Each scene shows the same named points in several views. A view is turned or mirrored, shifted and resized as a whole, has a little noise and may leave points out.
(in the rows, 128 means zero)

Scene 1
View 1
duzam: [102 147 111 105 143 116 120 154  84 144 151 106 126 130 145 117 146 146
 160 127 154 116 144 125 121 132 135]
gimim: [104 139 121 107 134 142 138 153 109 164 155  82 114 127 120 120 139 156
 158 133 145 132 153 132  97 169 117]
Guv: [ 90 138 129 125 142 142 135 148 113 163 144  95 125 136 108 119 127 161
 157 134 146 107 168 135 111 141 123]
reru: [121 136 100  92 161 107 100 144  87 128 130 121 121 140 173 140 147 128
 164 131 153 119 131 116 119 124 135]
Rusem: [102 136 121 112 126 135 139 151  96 161 153  85 121 127 108 110 133 154
 153 138 152 121 153 129  98 155 126]
rop: [116 124 122 114 142 148 132 134 122 163 127  92 111 140 107 132 127 151
 155 144 141 117 156 129  89 162 111]
ragak: [104 148 103  96 140 110 116 155  72 141 157 105 125 126 153 115 152 140
 161 127 158 126 133 119 120 136 141]
Maz: [ 83 143 129 124 136 142 140 153 107 167 155  93 125 128 109 112 131 166
 157 129 145 110 167 139 114 143 128]
zak: [108 137 128 111 180 150 116 144 154 159 124 105 102 140 159 168 140 159
 176 121 124 123 155 145 110 166 106]
Gamu: [ 90 127 145 145 171 163 134 131 164 172 108 107 118 158  95 147 108 169
 163 137 127  82 190 145 106 139 109]
zar: [ 93 160 122  94 145 142 136 171 122 170 176  77 105 110 160 132 157 172
 170 114 131 149 143 151 113 190 115]
mufi: [ 83 131 138 147 171 143 120 134 132 157 113 126 135 159 109 136 110 162
 163 133 137  74 183 134 126 106 127]
segu: [ 80 143 142 134 147 155 139 149 134 174 140  97 123 138 105 125 123 169
 159 130 136 102 178 146 113 148 119]
Zadi: [ 90 146 130 118 161 139 123 152 127 157 142 105 117 139 140 140 137 162
 170 124 135 111 161 143 123 145 122]
View 2
mufi: [153 142 112  84 121 113  98 115 194  69 121 148 171  41 126 149  29 121
 111  94 160  82  74 136  73 128 161]
gimim: [117 156 148  60 122 148 106 176 182 122 131 124 166 127 111 113  93 138
 135 139 123 100  88  99  91 117 121]
Guv: [133 150 129  56 123 136 103 154 188 105 128 126 166  96 110 124  62 125
 119 117 125  89  78 112  78 112 145]
rop: [130 174 177  72 109 163 102 148 170  96 147 134 164 104 115 111 103 144
 154 133 139  91  95 117  95 123 105]
duzam: [ 94 141 129  84 133 121 100 191 202 152 104 118 140  91 124 146  74 120
 131 125 149 121  89 104  85 127 127]
segu: [144 143 119  49 124 133 113 147 183  80 138 141 189 102 111 118  55 136
 117 118 121  82  72 112  81 117 150]
Rusem: [119 161 145  52 118 150  98 176 188 129 124 109 155 116 103 110  85 121
 125 127 124 101  89 109  90 105 129]
reru: [ 82 144 150 117 134 113  99 184 206 153  97 137 126  64 139 169  81 129
 153 122 186 132 103 108  94 152 106]
zar: [ 86 126 140  61 138 131 128 214 186 142 124 148 186 167 124 126 103 168
 156 160 111 117  97  71 101 152 101]
Maz: [128 144 120  48 129 133 105 169 191 112 122 119 168 111 107 120  61 124
 112 122 119  95  75 108  80 108 149]
Gamu: [171 152 131  68 109 136 108 102 176  37 146 167 196  67 120 125  48 144
 124 109 140  63  76 136  81 130 147]
ragak: [ 78 140 131  84 136 120  99 207 206 170  98 109 133  97 125 148  81 121
 132 126 154 132  93  98  89 127 119]
Zadi: [121 130 124  73 129 119 115 159 191 102 121 155 179  98 129 142  60 145
 132 125 140  98  84 106  86 140 133]
zak: [124 133 148  90 126 124 126 147 181  79 141 187 196 104 141 149  78 175
 164 137 149  94  98 105  96 165 108]
View 3
Maz: [157 150 121 134  85 135 136 145 125 151 138 111 158 148 147 127 155 143
 121 116 151 125 103  89 113 139 127]
Rusem: [161 145 126 139  85 142 139 134 141 155 144 124 161 142 149 132 149 140
 118 120 152 119 109  96 115 134 129]
Gamu: [142 168 103 124  81 131 122 166  97 145 125  86 129 123 166  75 158 142
 106 145 142 126 114  96 133 171 152]
Zadi: [123 156 112 120  97 126 129 139 110 139 136 105 149 145 148 113 161 141
 121 130 141 129  90  91 127 139 128]
rop: [144 144 121 128  84 142 133 129 134 153 150 107 135 133 159 121 153 140
 116 136 171 110 129 107 140 149 123]
gimim: [150 143 125 132  86 140 136 134 132 148 146 111 154 150 147 135 157 146
 123 118 164 119 112  95 122 135 119]
zak: [101 152 108 107  97 124 124 131  98 132 143  89 131 151 156 112 169 143
 125 142 162 122  99 100 148 145 111]
segu: [155 159 113 132  83 132 129 161 110 147 129  98 150 140 153 105 158 145
 115 125 143 128 103  86 115 151 138]
reru: [ 88 139 125 111 113 128 135  98 145 139 151 148 153 135 142 133 150 129
 122 136 125 124  84 112 147 116 130]
View 4
duzam: [105 144 123 151 108 125 112 107  93 150 125 130 152 146 141 108 123 107
 152 148 121 108 129 135 128 133 111]
zak: [114 124  91 152 117 103 141 132 116 122 130 104 144 137 131 126 134 127
 169 184 105 116 148 109 135 147 128]
segu: [109 115  90 125 115 124 128 104 125 154 122 142 154 132 114 110 130 119
 161 163 108 136 145 118 132 134 134]
gimim: [106 124 115 135 103 128 130 112 121 136 135 139 148 137 123 125 128 112
 141 162 125 123 134 122 128 118 116]
Guv: [104 126 105 134 113 129 116  98 112 162 121 144 154 137 124 105 123 113
 156 153 115 128 139 129 130 133 128]
mufi: [100 115  78 134 128 111 104  95 114 175 109 122 153 136 116 101 115 133
 173 151  96 129 154 126 134 166 142]
rop: [103 110 107 135 107 118 119 113 132 132 138 117 136 133 117 139 122 125
 134 167 123 120 145 114 129 126 115]
Rusem: [104 125 117 132 103 131 119 103 118 147 131 145 148 139 120 118 122 111
 137 154 128 122 133 127 128 116 113]
zar: [121 145 122 151 100 128 157 133 107 112 139 139 155 141 141 123 147 100
 155 181 124 114 125 118 132 106 112]
ragak: [105 149 133 156 102 125 110 110  87 147 127 132 152 150 146 111 124 103
 149 147 127 101 124 139 127 127 107]
Gamu: [103 100  70 123 127 109 122 103 138 156 121 121 145 127 103 117 121 137
 166 168  97 139 160 109 136 156 145]
Maz: [106 125 106 131 108 132 124 101 117 157 124 149 155 135 120 109 127 111
 152 156 117 131 135 127 130 124 126]
View 5
mufi: [140 128 121  96 175  93  89  66 110 148 105 181 148 153 109 114 100 156
  96 145 149 159 125  98  95 207 149]
ragak: [ 98 125 140  70 166 117 119 113  93 113 152 192 136 155 156 104 159 169
 136 146 100  94 124 113 145 155 120]
Zadi: [124 139 145 100 168 117 106  95 121 146 126 175 131 142 129  98 114 155
 117 135 119 130 113 106 104 153 143]
Gamu: [157 131 129 114 166  97 111  57 129 158 101 163 143 138 112 103  91 134
  88 127 152 165 114 108  57 172 155]
reru: [105 114 154  93 146 108 122 106  82 101 131 200 132 185 127 101 149 191
 133 132 112 106 123  99 158 155 120]
Rusem: [124 132 122  75 171 107 136  85 114 127 141 177 147 134 163 106 154 128
 115 140 108 110 124 135  92 151 126]
rop: [143 124 139 103 145 102 158  70 111 122 124 169 137 146 144  92 142 131
 104 116 124 125 120 133  78 128 132]
segu: [135 140 125  91 179 114 110  79 128 154 126 166 140 120 139 104 111 129
 104 140 124 140 115 122  73 165 145]
Guv: [128 134 124  80 176 109 117  81 119 141 129 175 147 133 146 108 132 138
 108 143 122 129 122 121  90 171 139]
zak: [133 133 168 129 145 122 121  94 125 146 118 170 115 152 113  81 100 161
 117 115 126 130 103 101  97 119 148]
duzam: [103 130 137  74 171 112 116 108 100 119 141 192 141 152 148 106 148 163
 129 147 104 106 123 115 132 159 126]
zar: [106 146 166  97 157 147 129 127 130 143 157 168 112 128 162  81 135 143
 141 124  88  88 102 125 111  96 133]

In a view up to two points have been moved. Name them for each view, in the order of its rows, or write none.
view 1 => rop, zar
view 2 => none
view 3 => Maz
view 4 => Guv
view 5 => none
